Each row is a point on a landscape with many valleys, with its height.
From any point a ball rolls to the lowest of the 2 points nearest to it. It stops when none of these is lower. Distance is the straight distance between rows; heights are no part of it.
fogab: [144 204 130 136  61 146 144  72  90 116  60  52 174 121 141 142 163 153
 158 156 148  89 117  63 121 114 118 115  97  68 170 152  88 104 121 123
 140 107 141 101 151 167 100 148 106 127 135 174 109 129 175  85 162 182
  92 156 142 110]  h=369
Zik: [ 66  89 121 121 191 111  80 140 170 126 176 206 122 121 131 142  77 163
 156 137  97 107  93 148 168 181 129 166 123 134 141 140 184 116 148  51
 121 134  89 125  89  91 128 136 104 154 152 138 146 105 166 126 128  86
 141 103 126 168]  h=449
zope: [126 112 138 144 123 130 145 140  99 125 110  84 153 134 107 119 184  86
 158 167 100 102  77  57 157 117 105 132 113 101 189 146 131  99  82 131
 131  87 165 160 128 192 116 167 132 162 134 156  97  99 157 130 186 170
 139 131 133 117]  h=533
Gudim: [108 143 140 123 140  81 142 143  93  95 159 198 132 137  97 101  98  58
 142 149  49 152 132 172  99 127 133 125 181 165 151 116  74 196 112 140
 112 185 159 177 133  95 144 110 120 119 154 123 134 107 114 152 135 142
 141 121  84 130]  h=453
tevu: [138 124 158 216 160  92 157 204 138  98 168 147  92 120 119  59 132  56
 110 120 108 134  95 128 163 172 127 138  90 144 153 126 130 121 126 134
 178 154  93 195 170 148 167  99 186 123 105 159  61 171 157 137 138 181
 119  84 113 152]  h=501
sis: [169 124  93 101 146 118 157 102  71 121 108 132 125 120 154 126 124  69
 132 149  84 134 136 141  81  87 126 107 174 131 163 117 107 126 115 164
  89 129 189 170 183 129 135 187 127 112 117 155 141 100 110 194 151 179
 126 171  97 105]  h=405
fum: [158  43 104  90  89 176 158 107 133 175 153  73 140 104  96 181 165 101
 120 138 137 112 126 154 217  90  90 159 156  96  90 132 115  95 109  71
 141 105 171 158 130 161  73  96 129 157 177 106 129 147 123 179  98 161
 121  81 179 119]  h=485
Bosol: [160  82 103 147  92 171 164 129 122 148 119  86 136 102 113 153 168  52
 118 141 119 116  95 120 176  86 112 156 116 126 126  94 134 102  97 131
 170  98 140 166 146 173  83  99 147 134 181 141  74 151 134 163 102 167
 112  77 182 114]  h=416
tofov: [ 79 158 108 125 162 138 121 129 169 112  93 144 207 115 109 165 106 181
 101 108  70 103 162 174 127 119 139 115 112 150  86  62 140 178 181 111
 137 143 106 124  85 118 113  95 139 159 149 167 153 107 126  88 138 144
  74 152 139 156]  h=245
ligud: [101 142  91 148 158 137 122 122  92 147 112 109 130 138 137 125 129 154
 113 133  63 151 129 103  95 116 140  96 111 131 172  79  98 133 117 138
  86  84 157 134  83 182 107 133 162 198 118 183 166 110 148 100 162 174
 128 166 123 129]  h=370
lep: [141 164 196 164  96  40  95 148  99 145 168 145  79 125 123  61 129 151
 123 110  99 174  95 126 204 112 153  99 105 124 126 120 142 127 108  88
 144 153 151  91 144  92 163 134 176 131 117 141 103 132 147  88 143  90
 131 145 121 143]  h=583
tarad: [124  23  86  64 131 151 101 109  98 183 159 118 124 134 132 145 147 144
 140 140 107 124 133 145 120 124 113 154 155  82 146 127 111 102 103 120
  84  97 169 123  98 156  92 141 134 185 128 111 174 103 147 172 134 127
 166 119 138 129]  h=460
Fis: [149 191 139 141  67 138 151 105 135 137 133  97 148 102  82  73 131  65
 150 106 125 117 124 161 103 129 182  99 128 121 155  72  98 149 152 141
 122 155 119 134 170 147 120 129 142 158 170 132 105 194 152 106 141 228
  73  90 142 124]  h=874
Deno: [127  90  86 154 208 184 114 114 157 144 155 119 103  95 147 112 132 152
 100 138 128 134 117 143 191 171 158 141 102 120 132 110 150  70 158 136
 160  84 128 173 106 146 109 119 175 162 108 153 105 143 192 144 132 137
 141 116 143 160]  h=38
vifu: [123 127 126 156 152  85 158 131 114 123 108 118  92  94 177 131  59 170
 149 113 121  97 132  97 162 124 110 103 125 149 159 104 215  83 168  91
 169 129  65 133 175  65 153 179 177  99  72 175 102 111 117 140 139  99
 129 169 128 111]  h=467
fasef: [123 143  90 113 155 114  92  96 150 107 113 180 186 132 133  73 148 210
 101 177  97 135 131 163 109 124 146 138  92  96 109 112 124 169 153 168
 117  85 142 133 104 121 137  83  83 127 143 136 135  96 177  93 130 133
 120 148 171 176]  h=528
zub: [105 168 151 159 154 149 134 160 139 118 129 103 160 152 120  93 114 106
 117 140 124 136 126 124 120 117 116 113 121 200 151 123 104 173 124 122
 128 158 125 161 121 171 160 121 146 157 105 125 132 136 129  60 167 177
 117 124  95 118]  h=386
bozu: [ 99 106 137 160 176 139  78 147 140 163 195 125  84 139 127  92 109 141
 112  94 130 151 109 154 193 177 149 123 123 136 137 128 147 109 166  97
 150 112 132 136 103 130 112 104 180 165 112 143 117 145 160 119 135 118
 167 130 105 154]  h=190
rotad: [123 166 154 149  76 157 143 111 146 114 107  95 149 122  93  93 154  61
 167 134 150  96  97  85  98 136 141 102 101 124 153 114 105 152 107 136
 120 117 102 105 138 176 106 128 116 138 152 138  70 182 161  56 164 208
  68 110 137 121]  h=854
kezef: [ 93  82 103 129 189 124 120 151 159 131 156 157 162 158 103 152 133 153
 126 164  86 108 114 143 193 143 114 166 135 118 102 126 148 113 136  93
 144 137 143 150  79 131 139 112 122 180 146 122 152  78 148 133 133  98
 151 116 130 149]  h=391
rim: [140 212 170 175  97 106 133 137 152 106 128 122 137 129 120  66 129 135
 119 108 156 148 145 122 138 127 159  78  84 160 122 128 111 153 136 117
 142 155 119  94 161 106 170 116 139 108 120 104 108 176 158  37 124 175
  69 132 112 122]  h=903
Kuva: [150 160 148 141 117  96 156 126 151  85  81 155 159 120 148 126  96 128
 101 135 118 116 157 119  89 117 132 132 121 189 119  98 138 146 123 148
 140 158  73 120 166  75 170 142 101  82 121  93 137 126 122 116 100 117
  85 120 158 120]  h=377
nibu: [151 178 132 125  98 126 147  83  67 119  77  95 143 139 146 116 149 115
 152 154 117 118 122  86  82  89 126 110 133  99 189 127  99 118  82 139
  95 106 170 126 137 155 111 162 125 120 138 172 129 107 157 126 182 181
  92 183 123  89]  h=431
Puvu: [110  71 117  69 186 143  89 129 104 186 179 125 140 173 128 125 133 161
 135 141 135 157 175 173 138 138 117 150 184  98 129 160 103 114 146 150
  87 100 185 137 106 140 124 115 115 181 120 129 190  79 139 160 146 106
 200 125  89 156]  h=407
fedul: [181 197  95 137  92 110 120 126 109  89 104 161  96 138 157 140 176 153
  90 126 153 185 144 102 124  80 129  91  60 117  80 181 111 111 147 188
 109 120 171 113 104 136 143 113 130  65  76 130  94 163  90 135 136  96
 177 168  77 153]  h=624
Busif: [121  85 134  93 124 114 118 112 121 130 165 159 143 134 131  98  96 134
 165 153 121 131 170 149 123 156  91 155 173 115 177 144 140 146 107 126
 109 130 139 123 156  94 150 160  78 150 147  68 159  99 162 141 128 114
 147  95 112 129]  h=323
Zigel: [115 115 127 120 160  99 148 106  98 120 116 123 136 125 161 125  90 123
 122 131  66 137 149 153 123 118 116 120 164 116 159  85 120 135 114 119
  99 145 143 141 147 100 128 177 137 153 144 147 158 104 128 153 134 134
 137 154 142 107]  h=343
gofev: [113 122 127 130 154 121 115 112 117 117 104 141  72 153 135 155 110 137
 127 120 129 128  48  79 107 155 155 116  88 115  81 125 119 131 113 114
 108 113 122  97  67 139 101  92 146  79 151 155 121 161 116 146  90 102
 165 145 142 135]  h=574
gom: [100 117 180 142 134 147 141 138 173 108 131 161 114 110 109 171  86  56
 138  93 126  80  84 108 100 165 145 137 125 164 102  97 150 139 114 115
 146 147  64 132 122 102 127 137 142 102 147 113 121 165 122 153  91 133
 113  86 121 123]  h=313
Penug: [121  91 119 123  88 107 102  78 149 114 157 177  72 109 122 117 113 188
 155 132 192 139 108 132  89 132 151 123  99 112  98 149 166 114 139 112
 124 151  78  76  96  52 130  84  50  59 137  79 142 128 137 153  88  43
 141 132 132 127]  h=387
mavab: [140 152 149 121 113 107 139 125 118 142  99  68 196 158 147 133 130 184
 125 131  98 154 187 117 125  90  79 122 166 110 172 125 132 126 108 109
 118 175 159 101 161 139 158 152 115 149 125 112 186  98 103 102 154 108
  90 169 130  72]  h=690
Vadez: [107  99 152  58  63 115 119 107 128 143 136 156  49 132 123 144 146  99
 211 129 178 104  81 121  84 164 137 147 154  71 134 168 125 120 105 113
  71 127 113  81 136 124  83 158  83 125 171 114 101 155 143 130 121 112
 151  89 155 134]  h=493
regur: [165  90  97  89  61 172 150  83 131 153 127 124  81  99  76 152 163  47
 155 108 163  96  88 168 126  91 151 152 164  92  90  99 117 126 130 117
  98 107 112 148 133 128  48  98  97 108 192 138  88 182 116 160  88 175
  98  75 182 144]  h=219
Zomit: [166 136 137 155  94 126 164  98  83 110  79  85 136 103 127 139 151  63
 146 149 100 100  87  74 111  88 115 124 110 115 172 107 134 114  77 144
 124  98 136 145 149 172 112 147 135 112 147 163  97 121 140 159 150 167
 120 136 158  88]  h=482
tuz: [159 107 125 114  65 164 130 132 146 122 116 104  96 124 119 148 131  84
 139 115 211 135 126 152  61 102 130 156 175 140 118 127 129 121 121 162
 112 148  81 101 136 116  95 121  84  90 128  76 160 151  66 190  57  86
 150  94 162  82]  h=454
gedo: [124 160 102 152 168 117 141 131 121 137 143 105 129 140 197 104  84 198
 129 109 164 154 186 127 128 116 108  99 162 144 184 153 141 107 164 136
 129 101 112 126 176 136 163 159 159 131  67 136 147 119 131  74 154 132
  99 172  93 105]  h=580
Buvun: [ 51 138 177 153 143 135 136 140 164 116 149 181 130 101  68 124 114  82
 153 109 102  74  90 119 120 176 150 138  88 163 103 105 136 169 128 107
 135 146  87 134  95 129 142 129 122 141 152 119  99 154 156  77 148 172
  89  93 119 166]  h=818
Tav: [156 200 128 178  77 115 147 116 141 118 102  90 147 118 132  70 125 116
 119 124 116 170 121 134 113 127 165  99  94 139 163  69  98 138 119 134
 127 160 107 107 160 134 134 133 162 143 136 116 134 185 142  75 124 208
  64 113 164  91]  h=890
Kod: [105 106 173 164 128 150 107 157 154 106 164 164  71 116  97 111 121 107
 113 100 202 120 101 103  96 169 154 133  87 161 106 155 148 150  98 121
 158 145  72  97  98  84 151  97 112  66 102  75 118 157 130 125  87  90
 126 103 128 133]  h=634
kekul: [158 143 179 169 111  44 130 138  94 141 185 110  91 107 134  54 105 146
 156 107 130 132 118 110 219  93 144  74 123 121 147 152 171 101 115  92
 161 150 146 119 184 108 170 172 187 125  85 165  72 135 153  84 186 110
 119 156  97 133]  h=548
mubin: [116 135  77 132 178 138 142 107 105 150 113  87 135 113 182 122 112 245
  86 125  75 150 152 133 115 129 112 115 101  93 163  87 110 113 132 152
 106  55 151 146  99 167 116 129 191 184  78 194 169 110 163 108 139 147
 118 145 147 132]  h=419
Fuz: [ 95 149 148  88 148 101 123 106 108 136 114 135 113 141 143 132  99 154
 147 106 109 124 127 126  80 146 136 112 152 111 127 129 112 152 125 141
  80 147 136  97 140 108 119 149  95 118 144 142 170 118 128 125 121 127
 125 165 103 121]  h=274
bag: [126 167 144 116 105  80 107 103 143 145 120 117 177 123 144 154 140 243
 139 114  94 125 163 136 130 142 103 109  99  57 102 113 161 133 145  74
 137 152 138  62 139 125 153  90 107 168 178 125 174 108 135  78 131  77
  70 162 171 138]  h=16
tagab: [135 141  87 166 181 112 115 117 158  87 107 154 160 119 171  89 119 218
  79 170 104 176 164 157 129 133 133 142  81 131 148  93 138 134 157 162
 137  73 106 152 123 133 157 118 135 135  96 122 135 122 150  94 131 125
 118 116 189 140]  h=494
kanu: [110 191 145 109 113 114 103 145 114 112 131 148 141 176  86  86 153 124
 119 138 141 184 137 172 103 121 153  85 130 143 100 153  65 205 142 162
 110 180 159 115 128 115 150  98 104  99 141 105 110 129  92  95 129 144
 149 163  75 142]  h=540
kuf: [ 79 102 150  92  95 130  92 114 145 133 141 171  58 109 121 128 111 128
 181 131 179 127 104 136  67 187 148 142 126 103 132 152 143 133 112 115
  98 130  85  74 120  90 108 139  60 103 140  95 155 160 148 149  83  96
 130 102 135 139]  h=442
vano: [ 87 114 114  88 181 129  68 155  96 200 164 125 114 169 164  96 124 192
 135 135 121 159 130 136 138 135  99 142 145 123 149 182 108 151 136 140
  96  77 169 124  94 171 131 115 122 187 118 149 188  71 144  90 156 102
 197 137  86 155]  h=351
mamo: [135  78 133 118 134 108 104 135 100 119 165 170 129 175 117 106 134 126
 145 175 122 182 126 152 151 133 133 161 143 119 129 151 120 119 113 111
 128 143 166 121 105 110 138 105 103 123 157  79 152 107 137 164 105  81
 184 107 127 134]  h=215
romaz: [116 145 117 141 142 146 136 120 115 152 150  96 101 111 170 147 112 200
 118  63 158 137 172 104 134 129 127  97 149 122 118 134 172  80 165 132
 149 123 111  94 117 106 123 146 161 134  78 125 152 118 118 114 131  85
 126 159 104 118]  h=550
mip: [153 188 162 149 107 116 165 131 165 112 104 140 170 108 110 140  95  62
 113 112 113 119 158 174 105 138 153 124 150 191 100  81 122 164 150 132
 148 192  79 137 175  63 155 140 119  88 143  93 131 152 100 144 101 152
  85  89 117 116]  h=314
Fom: [ 74  75 139  98 166 116 118 143 160 107 150 194 132 111 150 174  54 146
 169 111 131  59 139 133 136 166 103 155 163 129 142 159 194 119 147  81
 123 153  82 115 123  84 135 173  97 128 127 131 148  93 136 146 131  80
 116 114 120 130]  h=492
Lam: [137 163 138 115 143  76 125  98 116 126 102 115 144 138 144 153 131 192
 128 122 112  98 129  97 152 140 119 122 103  82 109 153 164 125 138  82
 141 139 150  75 114 124 144 120 113 126 159 153 138  90 124 113 146  84
 126 181 136 136]  h=160
mas: [ 89 125 114 113 181 148  81 126 117 164 155 124 101 134 144  89 117 172
 110 107 137 159 127 140 133 164 140 128 130 139 133 144 116 121 144 167
 113  89 141 131  92 166 122 121 140 162 110 133 143 123 162  95 136 124
 163 140 111 151]  h=285
ninam: [142 100 122 118 137 155 127  97 157 128 143 135 163 103 116 148 121 115
 127 133 135 117 159 165 170 135 132 160 154 134 105 104 154 111 144 116
 153 131 104 131 134  95 125 125 123 146 155  89 136 137 144 158 110 127
 113  93 155 137]  h=81
pigu: [115 168 144 117 144 126 136 145 158 143  99 105 160 123 148 216 122 144
 146  84 147  21 124  73 148 151 109 118 145 129  86 184 181 108 169 101
 166 137 122  91 139 142 149 162 111 109 127 169 123  80  96 108 154  82
 121 156  73 145]  h=576
punur: [141  77 130 131 110 112 111 121 134 103 168 170  85 150 110 124 118 125
 143 150 190 153  97 126 146 119 144 148 142 122  82 163 152 106 127  88
 136 146 130 105  87 103 115  98  91  84 158  74 123 147 126 166  96  74
 174 122 127 124]  h=315
tobu: [107 116 159 106 100 150 144 135 186 116 105 148 167 102  97 198 117 108
 149 109 146  77 118 127 112 152 123 162 135 152  92 117 148 133 123 117
 136 163  61  97 111  90 135 146  82 123 159  80 127 137 118 143  97 112
  98  76 146 117]  h=225
Gad: [156 150 149 170 114  93 155 129 137 114  98 121 116 100 172 157  78 167
  99 100 129 124 150 105 132 101 132 115  96 161 124  94 177 101 155 118
 168 155  56 112 159  68 167 151 158  79  99 115 120 140  99 135 113  83
 107 119 156 102]  h=426
zinoz: [138 135 134 115 100 158 147 110 154 119 115 139 213 119  90 127 136  81
 125 144 115 118 171 183 124 120 128 138 168 154 110  95 120 145 136 146
 127 146 124 150 154  88 139 135  87 141 158  69 135 110 126 129 125 159
  89 103 126 126]  h=213
lefan: [106  88 116  96 140  87 118 127  78 130 157 184 156 145 108  97 102 105
 168 161  65 160 159 194  78 115 104 140 206 133 188 120  93 189 100 141
 100 138 168 163 129  90 141 137 101 160 153 110 179  76 123 156 154 133
 150 108  86 129]  h=399
Kob: [187 128 125  96  69 147 136  82 106 149 116  79 125 120 118 112 153 119
 142 111 180 140 167 148 119 108 125 136 163  96 132 112 123 122 127 153
 108 139 126 102 167 101 106 131 101 118 164  86 139 139  81 156  88 123
 125 121 172  94]  h=393
vib: [151 157  49 157 168 155 109 181 152 118 102 163 153 124 181 171 123 186
  62 129 130 171 193 179 143  95 103 117 110 169 102 127 121 123 198 180
 138  90 133 178 130 141 139 135 172 118  39 169 129 135  71 103 148 139
 138 155  99 161]  h=623
pak: [128  35 110 102  88 162 131 140 135 167 164 111 100 145  97 155 123  61
 148 135 131 127 106 168 151 122 112 167 181  94 125 122  98 115 117  70
 107 149 154 127 112 158  72 113 136 165 172 100 135 156 114 187  91 116
 158  92 151  97]  h=543
vol: [103 164 134 115  93 127 101 144 142 102 125 160 113 147  94  59 144 133
 137 142 163 186 140 158  51 140 156 108 132 138 130 110  67 199 118 182
  99 154 108 113 121  94 138 110  60  95 136  82 124 136 119 103 100 143
 125 134 117 142]  h=571
Nimup: [103  96 165 126 140 126 143 148 107 112 135 134  89 142  99 135 141  14
 172 121 137  82  71  61  83 151 105 124 147 117 122 174 127 137  76 146
 126 121 147 162 141 163 129 139 131 100 134 139  79 137  98 159 135 146
 161 130  99 110]  h=777
nugan: [163 159 109 130 113 125 125 103 119  82  82 125  82 139 146 136 151 155
 103 143 146 176  88  85 105 122 154 112  60 107  70 139 110 119 129 160
 102 103 133 116  73 140 123  82 141  59 122 144  91 144  86 146  95  90
 168 154 150 138]  h=600
pubog: [110 139 165 103  93 107 101 104 100 145 109 124  47 140 138 122 143 100
 168 128 148 128  74  76 104 161 148 121 117  84 121 146 112 130 100 107
  87 114 121  81 119 142  86 134 109  94 155 143  92 147 120 114 117 116
 145 135 137 129]  h=536
vekik: [137 133 117 101  70 189 134 143 186 152 108  88 153 103 100 172 137  78
 111 118 189 107 139 171  86 115 155 137 174 176  76  95 124 129 144 183
 140 149  80 128 145  91  99 132  79 110 138  82 147 145  87 181  60 118
 120  74 127 126]  h=502
Fipi: [168 109 119 158  67 175 164 111 136 130 117 118 111  82  77 133 180  15
 142 104 145  93  96 131 102  99 140 137 116 127 121  85 141 127 123 171
 150  95  88 158 147 168  86  99 120 105 181 134  51 174 139 134  99 202
  80  65 169 132]  h=333
rofi: [169 117 127 112 129 114 126  92 107 136 126  98 184 145 154  99 155 185
 108 174 119 179 187 151 141  96 100 152 139  96 166 122 117 124 106 138
 118 110 168 124 162 127 170 135 114 150 126  94 156  96 132 121 150 122
 141 138 183 107]  h=664
zefir: [110 173 142 142 175  77 108 157  98 118 117 155 134 156 138 117 143 163
  88 157  61 172 114 152 177 115 136 115 103 143 103 129 104 153 121 110
 112 148 159 146  94 120 141  93 160 146 126 168 120 102  91 109 150 113
 165 163 133 146]  h=610
nele: [102 121 132 117 155 175 121 145 111 142 124 112  83 137 132 144 122  67
 144  91 155 121  98  89  76 154 124 122 151 139 128 145 114 133 116 168
 117 127 143 139 125 171  93 141 141 115  99 134 138 142 110 158 116 124
 173 139  82 108]  h=757
Piri: [134 166  87 131 162 138 129 128 119  90  96 177 170 121 128 103 137 158
  83 158  68 154 143 141  94  99 159 115 100 142 124  98 105 162 150 183
  96 105 148 159 112 127 133 110 129 123 126 168 117 115 162 115 150 184
 102 172 134 156]  h=558
zut: [160  46  69  83 151 153 130 101 126 149 141 112 138 127 132 143 162 158
 129 180 138 102 103 111 161 113 103 170 118  81 152 164 131  81 117 136
 130  68 165 162 111 177 113 120 123 140 146 120 140  97 152 173 148 124
 147 125 158 141]  h=505
Takez: [118 103 130 124 135 164 125 161 148 130 156 142 132 128 100 140 115  36
 147 116 185 105 141 139 114 164 120 151 190 164 146 187 141 120 139 169
 156 135 110 162 160 131 139 139  85 110 109  77 148 117 127 179 102 118
 153  84  90 109]  h=797
Tokir: [207 200 108 134  88 148 137 130 114 111  72  92 144 127 155 187 184 134
  53 118 142 169 153 134 139  88 136 102  75 135  54 137 106 102 137 169
 143 111 169 119 119 128 138 127 173  92  91 172  94 131  98 159 113 124
 157 156 107 140]  h=646
rud: [102 140 156 143 121 132 158 112 163 118 111 138 161  97 112  98 130 108
 166 139 130  83 112  83 110 155 144 123  93 148 154 124 133 129 117 126
 131 115  88 119 154 136 149 164 107 129 135 100 106 147 183  52 168 194
  79 104 139 142]  h=837
gifi: [155 162 133 139 133  77 106 105  96 131 129 148 111 153 159  78 150 168
  97 150  99 207 149 142 154 120 134 110 100 113 145 125 104 123 115 147
 104 120 165 117 142 117 156 119 137 124 123 115 135 130 131 110 150 129
 156 150 156 134]  h=638
vetap: [193  98  81  72  63 171 151  95 110 148 119  74  98 103 100 113 172  77
 143 119 175 116 130 162  94  99 134 154 160  83 128  94 111 136 112 162
  99 111 150 141 159 145  56 123 100 133 146 126 124 158  99 186  98 158
 115 107 159 116]  h=321
gepu: [149  84  80 126 131 158 124  91 128 168 115  76 120  96 154 136 134 217
  85 129 107 140 143 126 149 134 125 152  92  88 136  77 132  82 114 121
 132  67 142 123  97 160 102 105 182 202 102 144 169 136 159 145 103 134
 119 125 167 116]  h=464
Topop: [136 112 152 158 147 166 112 164 142 135 160 131  91 121 134 155 101  94
 118  65 234  79 128  86 134 132 157 103 129 183  89 177 178  91 169 162
 195  98  86 124 120 126 135 141 139  64  62 130  92 131 123 134 123  72
 145 117  73 153]  h=642
Rutad: [118 158  70 147 190 145 135 140 143 123 126 153 167 132 192 117  90 246
 106 121 167 162 203 173 137 113 103 109 134 142 157 137 129 127 205 168
 137  88  98 148 141 133 160 119 157 128  72 167 144 124 114  70 160 144
  99 183 109 145]  h=602
kig: [111 103 154 106 144 119 146 155 100 126 115  96  96 162 153 135 121 101
 143 118 123 126 104  63  99 138  92 128 143 129 163 168 121 122  92 119
 112 141 151 108 133 159 130 167 133 123 114 113 151 113 100 161 120  80
 179 163 113  85]  h=737
popuz: [114 159 142 139 154 106 110 149 114 108 175 183 119 139 105  86 109 106
 122 135 122 166 156 193 140 136 151 119 153 163 132 149  92 181 155 146
 132 171 149 161 146 100 161 109 121 115 133 111 111 136 128 110 141 138
 135 128  81 158]  h=500
Leru: [142 186 178 125 105 122 127 103 104 135  80  64 170 126 137 174 159 147
 155 122 132  62 105  61 180 139  96 116 105  71 128 166 148  89 113  90
 153 134 155  98 133 157 122 158 115 142 158 184 115 103 140 104 171 120
 118 162 117 107]  h=278
ril: [128 146 137 142 176 124 141 156 154 126  98 128 138 135 157 190 107  93
 123 118 158  60 116  67 133 138 126 121 132 181  88 160 159  96 165 154
 186  97  97 150 142 125 136 157 136  78  98 174  91 103 116 139 128  94
 155 137  84 152]  h=611
pep: [ 90 174 128 153 139 158 152 137 165 103  94 131 217 138 128 136 112 140
 118 128  77 107 147 145  92  84 140 105 116 202 148  85 106 170 171 119
 118 147 106 148 111 133 137 113 156 157 118 154 141 117 121  56 159 194
  62 140 107 121]  h=318
zedi: [125 146 131 190 148 107 132 180 125 110 147 131  83 155 128 103 128  88
  92  97  99 175 108 124 152 151 136 123  90 141 131 108 104 127 123 133
 148 163 140 148 127 156 144 120 197 117 113 144  96 183 113 151 126 153
 165 100 122 122]  h=544
Tefus: [115 138 181 160 133  81 159 155 107 138 157 119 103 103 152  74  63 133
 155 102 139  87 141 109 187 125 112  97 147 138 170 153 169 113 131  63
 156 151 101 115 198  75 159 187 173 121  70 163 106 127 124  88 163 124
 107 178 102 116]  h=509
Nesa: [117 100 101 122 161 168 125 181 116 131 153 152 115 156 120 134 119  49
 132 131 138 131 113 116  59 136 102 150 188 194 148 172 109 149 113 163
 137 139 151 191 149 151 140 142 103 121  84  94 161  98  96 169 135 108
 155 118  66  87]  h=778
zizeg: [170  66 118  92 106 141 141  93 112 171 132  63 169 138  91 143 187 161
  98 167  83 134 137 147 197  71 105 150 108  82 115 104 100 109  77  78
 134 107 180 141 105 161  92 103 154 190 151 142 125 117 122 166 121 150
 108 114 194 133]  h=539
radav: [ 94 130 140 180 165 124 149 192 131  99 145 159 138 141 106  90 128  53
 127 144  95 117  96 115 135 139 121 125 115 199 148 152 114 162 122 149
 152 137 138 207 151 153 165 113 151 123 114 137  88 117 136 108 154 165
 134 119  86 125]  h=446
peka: [ 91 138 156 164 106 145 107 173 164  88 155 171 108 137  83  68 129 136
 112 137 184 149 126 137  78 168 153 131  99 171 126 136 108 189 106 149
 133 138  59 111  95  94 140  92  71 102  97  50 131 147 140  84 101 127
 102  91 141 146]  h=603
Numiv: [137 154 113 108 114 134 126  91 168 124  81 120 190 111 117 162 145 202
  91 114  90 115 151 152 141 136 140 122  99  98  67  79 130 147 147  97
 130 134  98  84 112 114 116  90 130 154 163 129 144 134 128 104 112 124
  73 154 179 140]  h=157
muga: [146  84  96 106 122 147 128 124 117 145 120  78 170 140  97 156 202 139
 116 174 110 106 104  88 188 110  94 153 102  80 134 149 115 103  88  93
 134  98 182 138  89 203 100 118 128 180 153 142 114  94 140 138 156 139
 144 135 167 115]  h=547
kupo: [144 149 179 116  93 104 148 116  95 141 103  44 113 149 151 147 123 131
 155  92 132 128 164  87  92 112  88 104 158  96 161 141 132 118  97 103
 115 176 134  83 154 138 129 173 126 134 114 107 171 125  76 130 119  98
 121 171 119  66]  h=713
gupig: [106  87 129 104 154  93 101 175 114 136 146 149 166 186  92 148 147 139
 129 187  75 169 129 139 178 118  95 160 163 120 122 152 111 142 102  73
 121 160 188 145  84 131 147  95 115 165 154 109 153  71  94 135 139  79
 173 131 113 132]  h=317
Sut: [139  49 109  80  76 117 141 119 129 120 139 148  63 146 115 146 145  43
 181 137 149 113  76 125 111 116 117 173 185  82 141 168 132 123 100  71
  93 133 135 139 141 147  64 137 110 128 180 113 101 163 126 175 104  94
 176  88 155 106]  h=545
lesu: [155  92  91  98 109 182 131  91 141 169 115  53 115  99 156 185 141 208
 103  84 162 129 149 116 167 117 125 134 114 105  95 128 136  80 149  90
 136  94 131  93 100 134  87 101 148 170 122 129 167 158 121 165  87 110
 128 130 145 120]  h=507
tiku: [ 98 119 178 105 144 119 143 181 168 134 145 153 143 127 112 199 106 104
 161 103 149  43 138 104 161 148  87 147 173 153 104 181 170 133 127  90
 146 173 110 119 136  97 171 168 101 108 122 123 126  89  98 127 140  82
 121 105  72 136]  h=535
Mero: [135 109 145 163 117 151 112 141 150 112 179 157  64  98 146 122  93 134
 115  81 219 124 134 115 103 127 164 118 114 177 114 158 189 101 134 155
 167 147  70 101 112  88 125 136 124  67  54  97 129 144 138 138 105  67
 120 110 114 120]  h=659
Suf: [198 141  63 129 145 156 117 141 153 130 101 131 161 118 150 176 155 149
  64 132 152 160 187 175 154  80 135 120 117 157  69 127 124  90 187 193
 158 106 153 147 144 106 142 129 148  94  73 125 119 119  93 161 128 112
 145 145 118 163]  h=641
Sizi: [ 62 107 148 129 127 140 125 142 122 114 153 181  99 141  71 143 144  24
 159 127 102 101  73  97  87 156 144 132 122 128 107 124 110 146 107 125
 126 133 127 149 104 163 114 119 125 113 172 147  78 133 127 125 137 154
 132 106 107 149]  h=798
dar: [ 99 155 163 144 132  81  99 164  97 137 141 123  80 147 129 111 123 111
 108 125  77 180  92 121 168 148 144 109 110 130 115 104 116 145 104  91
 120 171 145 113 102 123 116 114 180 141 135 156 117 155 112 115 123 120
 154 134 130 142]  h=579
bodo: [176 137  54 139 169 102 145 109 125 102  90 123 139  97 194 149 122 252
  62 160  82 144 182 156 139 131 116 144  67  95 136  84 138 105 153 156
 117  68 145 147 117 140 151 105 174 143  84 175 159 115 140 129 111 114
 117 149 180 127]  h=457

Where does a ball stop that starts at each point below?
zut: Deno
Sizi: bag
gofev: mamo
Nesa: bag
Kod: mamo
lep: ninam
Topop: mamo
zefir: bag
Takez: bag

Call two points neighbours if one is among the 2 nearest of the other. Go from one point of each pair to the other, from neighbour to neighbour, staying as low as possible. Name the highest point that can't be avoided.
Deno and fum: muga
ninam and mamo: Sut
fum and ninam: vekik

Write out the way that a ball takes from each point below.
Tokir: fedul nugan gofev pubog Vadez kuf Penug punur mamo
muga: zut tarad Puvu vano mas bozu Deno
Mero: Kod peka vol kanu popuz Gudim lefan Busif mamo
